Points, in no order, along strands that fork and pass close to each other.
Two points are linked if the straight distance between their rows is under 110.
Z118: [ 47  -2 -34  16   6   4   8  19 -22 -25 -13 -13  19  -9 -20  11  10 -59
  35 -29]
Z376: [ 47  -3 -60  19  27  10 -21  26 -14 -15 -15  22  36  21 -39   3   6   0
  26 -10]
Z645: [-10  46   5  53 -51 -15 -32 -37  -1 -42  13  45  -5 -15  27  -9 -58 -39
 -25   6]
Z6: [ 40  17   2 -22  10  -3  -1  11 -23 -12  -6 -14   4  38 -18 -27 -18  22
  53 -59]
Z985: [ 24   6  12  -2 -40   3  -1   6  -5  29 -56   2 -31  -4  10 -24 -44 -14
 -63  43]
Z905: [ 10  -5  36 -11  96  20   0  -5 -18  -7   9   9  33   8  14 -10  16  66
  35 -37]
Z194: [-13  -5 -18  55 -65  -6 -25  10  -1 -22 -23 -52 -34  12  16 -53 -59 -35
 -10  -7]
Z574: [-39  -8  24 -52  53 -14  25 -40 -10   4  42 -20  68   9 -15  -1  31  30
  36  37]
Z774: [-29  40  -8   6   2 -31  25 -10  26  48 -35   3  -2   9   1  13  18 -23
 -33  28]
Z157: [ 47   0 -37  12   5  -2 -26  35 -21 -19  19 -13 -21  15 -17 -38  11  34
  23 -72]
Z715: [ 37   3 -11 -10  18   3  -5  -7 -40  -4  -4   2  43  18 -43  -8  31  84
  24  14]
Z214: [  0 -33 -13 105 -74 -11 -38  -7  -6 -29  -2 -46 -10 -24  -3  19 -61  16
  -1 -46]
Z265: [ 38  31 -41  14 -64  -6 -38 -12 -14 -23  28  52   8  23 -24  -9 -47  58
 -19   3]
Z463: [ 16 -13  31 -65  35  24  34 -42  55   0  -9   4  59  12  40  63  47  20
   1   4]
Z944: [  3 -30 -32  45 -33   1  44  10   8  -7  -7 -14 -32   9  14   8  22 -15
  29 -59]
Z372: [  8 -11  27 -46  56  26   7   9 -11  -1  62   4  50  16   7 -24  25 -33
  59 -15]
Z726: [-42 -28  59 -44  68   5  11 -19   1  24  36 -30  94  18  54   7  33  35
  35  36]
Z727: [  1 -14  53 -40  36  32   0  28  17 -11  34  15 -11  10  40 -12  51 -37
  30 -37]
Z831: [-17 -63 -32   7  21  -8  -1  32  10   2 -15  18  -9  29 -28  16  31 -38
  32  15]
Z359: [ 19  50 -34   6 -68   7 -26  22 -39  -7  29   7 -24  -6 -23   0 -31  42
 -12 -29]
Z240: [  4  25 -19  44   5 -41  19   5  -1  24   3   4  10   5 -13  23  44 -41
  -2   8]
Z553: [ 23  14 -33 -19  15 -12  28 -36 -26  17  -3   6  40 -25 -49  -5  15  32
  16  22]
Z900: [  0  -2  16 -31  38 -31  27 -43   5 -39  43   1  30  24 -35  18  19  42
  33   8]
Z518: [ 30  35 -25 -17 -39  11  20 -40   1 -39   6  31  15 -25 -26  16 -56 -11
 -13  10]
Z62: [-11  16  17 -37 -56   6  -3 -37  32  33 -41  15 -20 -23  46 -14 -59 -31
 -62  35]
Z183: [ -1  47  17   4 -48 -21 -53 -34 -31 -18  14  68  23  -1  -1  -7 -55  -9
  -8  31]
Z873: [-12 -10  -3  96  -7  11  -2  11  -2 -16 -19 -64  -8 -36  13   9  27 -16
 -37  10]
Z866: [-27 -30  50 -45  52 -20   5  -2  41  45  68  28   3 -29  25 -17  53 -33
   0  18]
Z323: [ 23  69  15   3 -27   2 -19  -4 -28   1 -29   0   5 -54  11   5 -23 -39
 -28   4]
Z523: [  3  16  46   3 -28 -41 -11  -8  35  -1 -51  -4 -27 -23  26  53 -24 -48
 -47  13]
Z32: [-52 -24 -13 -23  13 -28 -14  15   3  -2 -16  15 -28  44 -42   1  16   6
  35  16]
Z628: [ 19 -21  40 -54  35  26  -3  23  31  29  11  -3 -24 -34  46  31  66 -29
 -21 -20]
Z492: [-16 -16 -79   9   5 -18 -16  14 -17  23  36  -9  12  -9 -38 -58  36   2
  37 -24]
Z923: [ 19 -36  42 -73  96  32  23  -5  15  30  19 -18  28  27  19  20 -16  19
   6 -10]
Z600: [ -2 -57  -5  -6  55   7  14  28  28  28  -6  23   5   0   6  28  44 -59
  -5  30]
Z220: [ 29 -25 -33 -18 -44   3  15   8   5 -42 -24   1 -30  22 -33  12 -48 -17
  25 -19]
Z303: [ 23  53 -23 -14 -22  28 -31   4 -12 -39  -7   8  23  46 -18 -40 -24   8
  -6  33]
Z783: [-34 -14 -29 -48 -12  -6  -7 -12  -8 -20 -22  16 -11  11 -60  -2 -14  40
  18  46]
Z370: [-18 -19 -12 -14  50  36  36   8  13  49  15  16   2  21  11 -42  28  13
  20 -12]
Z805: [-39  41  24  29 -42 -28 -20  -8  15 -29 -11  19 -33   2  19  41 -36 -37
 -19   3]
Z981: [ 10  -3   9  70 -28 -14  -6  -7 -10   5 -48 -45  -1 -64  11  14 -29 -46
 -48  20]
Z444: [ -1 -15  -3  86 -91   5 -72  28 -23 -22 -12  12 -21   0  25  -7 -36   9
 -35  13]
Z440: [-17  12  33   4  15   9  -9  40 -12 -12  -2   6 -35  -1  27  18  60 -23
  24 -50]
Z583: [-29  30  43 -50  73  -6 -13 -10  30  35 -19 -17  17  43  14  23  15  30
 -21  25]
Z361: [ 24 -29  33 -42  65  46  18  -2  27  41  16  24  89   8  34  48  41 -14
  18  16]
Z894: [  0   4  14 -29 -23   6  40  -5  52  52 -47 -26 -35  -3  49  39  19 -23
 -36 -22]
Z89: [ -9 -38 -23  40  14  52  16  55   1  19  57  -1   4  -1  30  -7  49 -62
  12 -10]
Z436: [ -8  26  19  31 -51 -33   2 -21 -16  -1  -1  -3 -61 -30  12 -25 -51  23
 -23 -37]
Z978: [-12  46 -17  28 -12  24  15   4  25 -14   8 -14 -42  -7  19   8  -6  -8
 -69   2]
Z597: [ -9 -52  65 -32  44  61   7  38  25  45  46  51  60  23  45 -23  10  27
  37  35]
Z174: [-19  11 -19 -36 -35  -4  -8 -32 -23  11 -38  31  33   2 -44   3 -63  31
  11  54]
Z897: [-15  -2  -7  16  11   6  25 -12  17 -20  -8 -17 -23 -73  16  29  52 -33
 -24 -13]
Z776: [-22 -35   7  11  -5   3  14  17 -11   9  19  -3 -23 -64  12   5  95 -22
   3   1]
Z15: [ -1 -10 -25  -4  58  33 -18  38  -4   6  73  16  38  55 -14 -23  18  -8
  44 -13]
Z489: [ 30  53  43 -44 -10 -12  28 -39  20   3 -19   1  -5  -1  16  21 -21   8
 -17 -19]
Z191: [ 14 -11 -16 -12  12   5  46  27 -10  47   3 -23 -46  20 -19  13 -11  -3
 -20 -15]
Z377: [ -4 -32 -54 -20  38 -20 -12 -19  -1  -6  53  11  41   5 -49 -46  24  20
  58  -8]
Z147: [ 21   3   3  15 -64  36 -36   9 -31  -7 -12  20 -14 -12  27 -14 -65 -42
 -63  45]
Z48: [ 30 -29  -3  32   9 -19  31   3  21  24 -42 -51 -24 -22  11  20  -4 -50
 -52  23]
Z651: [ 33  24 -16  35  36 -42   8  -4  -7  16 -16   8 -14  17 -34 -16 -13  33
 -13 -10]
Z268: [ 10 -31 -23  74 -46 -32  -1  -5   3 -38 -27 -24 -19 -20 -14  39 -37 -28
   9 -22]
Z681: [ 22  31  -7   2  37 -13 -18 -30 -19 -14 -20  12  12   5 -42 -30 -65  60
  -5   7]
Z493: [-33 -26  20  53 -32 -20   9  10  -9  -1  22 -88 -69  -1   3   8  -7  -2
 -19 -21]
Z620: [-43  38  44 -38  43  -5  15 -42  21  15 -31 -43  54  47  42   9  -5  64
  -6  27]
Z806: [ 33  39 -23  40 -38  -8  -6  31 -22  -9   7 -17 -13  14   2 -40  41   2
  14 -43]
Z672: [ 18  43  23 -21 -27 -14   1 -13 -17 -15 -12  -1 -27  12  -6 -31 -51   4
  11 -26]
Z762: [ -5  31 -39  82 -41 -43 -51  -5  -9 -42  18  -9 -12 -36 -18 -19  -7   3
 -22  -1]
Z184: [  8  42  33  -3 -43  -8 -17 -47 -25  15 -15  54  44  33  24 -31 -84   0
   2  21]
Z433: [ 23 -23 -20  -1  19  15  58  -3  29  -4  -3  28  -6  25   8  30  18 -12
  21 -39]
Z587: [ 17  10   4 -24 -12  15  11 -21  -9 -28 -50  39 -37 -46 -14   0  -8  55
 -16  -5]
Z609: [-17 -63 -14  80   9   2  -7  23  -3 -18   4 -30 -20 -46   5  -3  67 -13
   8 -13]
Z560: [ -3   3  27 -29  59  42  17  -8 -17 -39  -3 -33  59  30  23  10  -1  75
  19   5]
Z346: [ -8  25 -44  11 -57  17 -36  51 -36 -17  28 -23 -24   4 -23  29  -7 -11
  -3 -12]
Z664: [ 44  46  -6 -12 -17  -7  -9   2 -32 -21  -4  10  19 -19 -28  38 -27 -38
   6  -3]
Z709: [ 18   3 -17  58 -31   8  25   8   8  -8 -62  -5 -27 -10  24  14 -28 -22
  -3 -35]
Z665: [-44 -10  31  34 -47  -1  21  19   7  19 -18 -76 -38  -6  32  35  29 -38
 -11 -11]
Z857: [ -3  34  16 -44  30  38 -12  -4  -8 -32 -26 -24  33  43  -7 -14 -27  38
   3  35]
Z347: [-33   2 -65  13 -22  -6   2   9 -18  27 -19 -29 -15 -21 -30 -47  12 -16
   4  19]
Z642: [-41 -20  53 -49  73   4   6 -20  30  69  55  17  70  -5  32 -11  31  -6
  28  29]
Z278: [ 20 -40  41 -26  46  30  13   6   1  14  71  32  37 -15  18 -74  31  14
  47 -14]
Z601: [  0 -57  38 -37  46  51  11  14 -22  21  45   9  49  23  25 -48  30  66
  55   4]
Z666: [ -1  39 -38 -16  -1  37  26   5  -4 -17  22  -4  12  41 -17 -18  30   8
   5  11]
Z986: [ -7  -9  25  31 -17   4 -19  34 -23 -17 -12 -66 -68 -20   9  14 -44 -13
 -38 -10]
Z511: [-27 -53  42  -5  22 -15  -7  43  -5  53  52  32 -19 -15  13 -22  53 -32
  30   5]
Z829: [  1  46  36 -23 -22  10   7 -56   3 -22 -12  29  46  34  17  20 -84  26
   6   7]
Z14: [-28 -40 -31  12  31  -5  16   3   9  18  26   7 -18   2  -7 -71  57 -16
  20   5]
Z690: [  8 -15  -1  80 -73  35 -34  18 -12 -37 -15 -40 -18  -5  27 -11 -57 -31
 -50  30]
Z999: [-24  56 -30  -6 -13  18  35  -5  14  16   2  14  -7  21 -12  19   5  12
 -37  21]
Z830: [-11   6 -36   7 -47  -3  -1  -7  -5  11 -47  16  -5  -6 -18 -25 -37 -12
 -14  40]
Z517: [ 16  -8  49 -58  13 -32   6  -4  48  46 -14 -38 -35 -10  37  36  44 -29
 -29 -18]
Z145: [  6  30  22 -23  15 -14 -28 -11  19 -21 -63   8  -9 -49  18  27  -4 -32
 -23   4]
Z613: [-35   8   5  11 -23 -31  32 -27  28 -32  -7   1 -54 -43   5   6  28   4
 -11 -15]
Z239: [-41 -13   9  -7  -5   8  36  28  15  45   0 -26 -50  21  23  25  25 -25
 -14 -19]
Z351: [  5 -21 -41  52 -45 -10 -21  36 -23 -16  14 -41 -14 -26 -10 -20  72   3
  14 -20]
Z374: [-16 -16 -29  36 -98 -16 -89   1 -31 -16  24  63  -3   4   9 -15 -57   3
 -16  10]
Z98: [-13  -9  14 -55  24   6  34 -49  50 -30 -20   9   7  22  -9  20  -9  45
 -23  47]
Z984: [-21  21  -2  30 -18  -3 -26  41 -17 -26 -18   3 -35   8  -1  52   8 -20
   4 -17]
Z11: [-23  -2 -25  42 -57 -38  -3  18 -40  38 -21 -42 -20 -26 -31   2   3 -16
   8   3]
Z555: [ 20   8  14   2  38 -15  14   2  -6  28 -37  25   1  32 -27  12  21  68
 -12  23]
Z699: [-11  -7 -14  -8  -3 -20  51 -31  11  12 -22  26 -30 -46 -17   7  17  38
   8 -25]
Z778: [-37 -44 -67  62 -38 -12 -67  38   7 -41   4 -45 -11 -14 -17 -20  28  10
   9 -37]
Z198: [-17   4  27  -1 -51  -6 -41 -15 -32  -5   8  31 -61 -23  23 -36 -83   8
 -31  -4]
Z977: [-23  16  13 -31  53  -4  23 -23  28  34 -16   4  14   2  16   4  28 -13
   3  -9]
Z129: [ 18 -21 -53  19 -69 -27 -28  -4   3 -56   2   7 -18  -7 -29  -5 -56  -9
   5 -14]
Z813: [-28 -15 -27  81 -15 -33 -48  26   5 -45   1 -33 -53  -1 -13 -11  -5  18
 -22  -5]
Z135: [-12 -43 -45  23   8  33 -30  72  -9  25  63  21   6  27   2 -27  38 -22
  48 -34]
Z838: [  0   4 -43 -19   9 -30 -29 -11   1 -54  45   8  18  23 -56  -3  14  35
  46  -8]
Z920: [ 18  30  40 -73  12  18 -22  -8  -3 -13 -34 -10   6  20  -5   2 -60   7
 -35  49]
Z388: [ 14 -29  14 -50  54   9  26  23  -7  32  20  -5  -3  45 -26  37  -5  -1
   6   5]
Z167: [  3 -31 -10 -45  35  46  50 -16  37 -24 -13  26  23  35   0  33  20  24
   3  18]
Z612: [ 27  64  43 -27   9 -16 -12 -61  35  16 -42  32  30 -23  29  13 -48   7
 -47   7]
Z871: [  4 -23  -8  -8  44 -25  26 -22 -15  29  50  39  37 -24 -38 -22  55  21
  36   9]
Z918: [ 26 -48  10  -7  64  29  24  27  20  41  45  51  45  13   5  18  19 -37
  10  20]
Z808: [ 52   9  -6 -21  37 -12  27 -12  17  23 -24 -30   9 -19   1 -12  15 -62
 -40  13]
Z92: [-39  19 -16 -35  -7 -33  -1 -11 -15  -6  15  -7 -33 -34 -49  11 -12   0
  -7  29]
Z169: [ 18  37  62 -54   2  -6  14 -53  -2 -29 -15  -1  43  -3   2  34 -33  66
  -3  14]
Z401: [ 30 -20  18  -9  54  -4   0   9 -17  -5  -1  24   9  12  -4 -14  21  17
  67 -62]

A fork is a point with three links. Follow the links from the first point to the second and name the forks in between, in order.
Z433, Z715 | Z167 Z783 Z830 Z347 Z492 Z377
Z609, Z553 | Z351 Z6 Z857 Z999 Z774 Z977 Z492 Z377
Z726, Z981 | Z377 Z492 Z977 Z774 Z999 Z857 Z6 Z351 Z609
Z346, Z776 | Z984 Z805 Z489 Z672 Z6 Z351 Z609
Z900, Z194 | Z377 Z492 Z347 Z830 Z985 Z690
Z553, Z98 | Z377 Z492 Z347 Z830 Z783 Z167
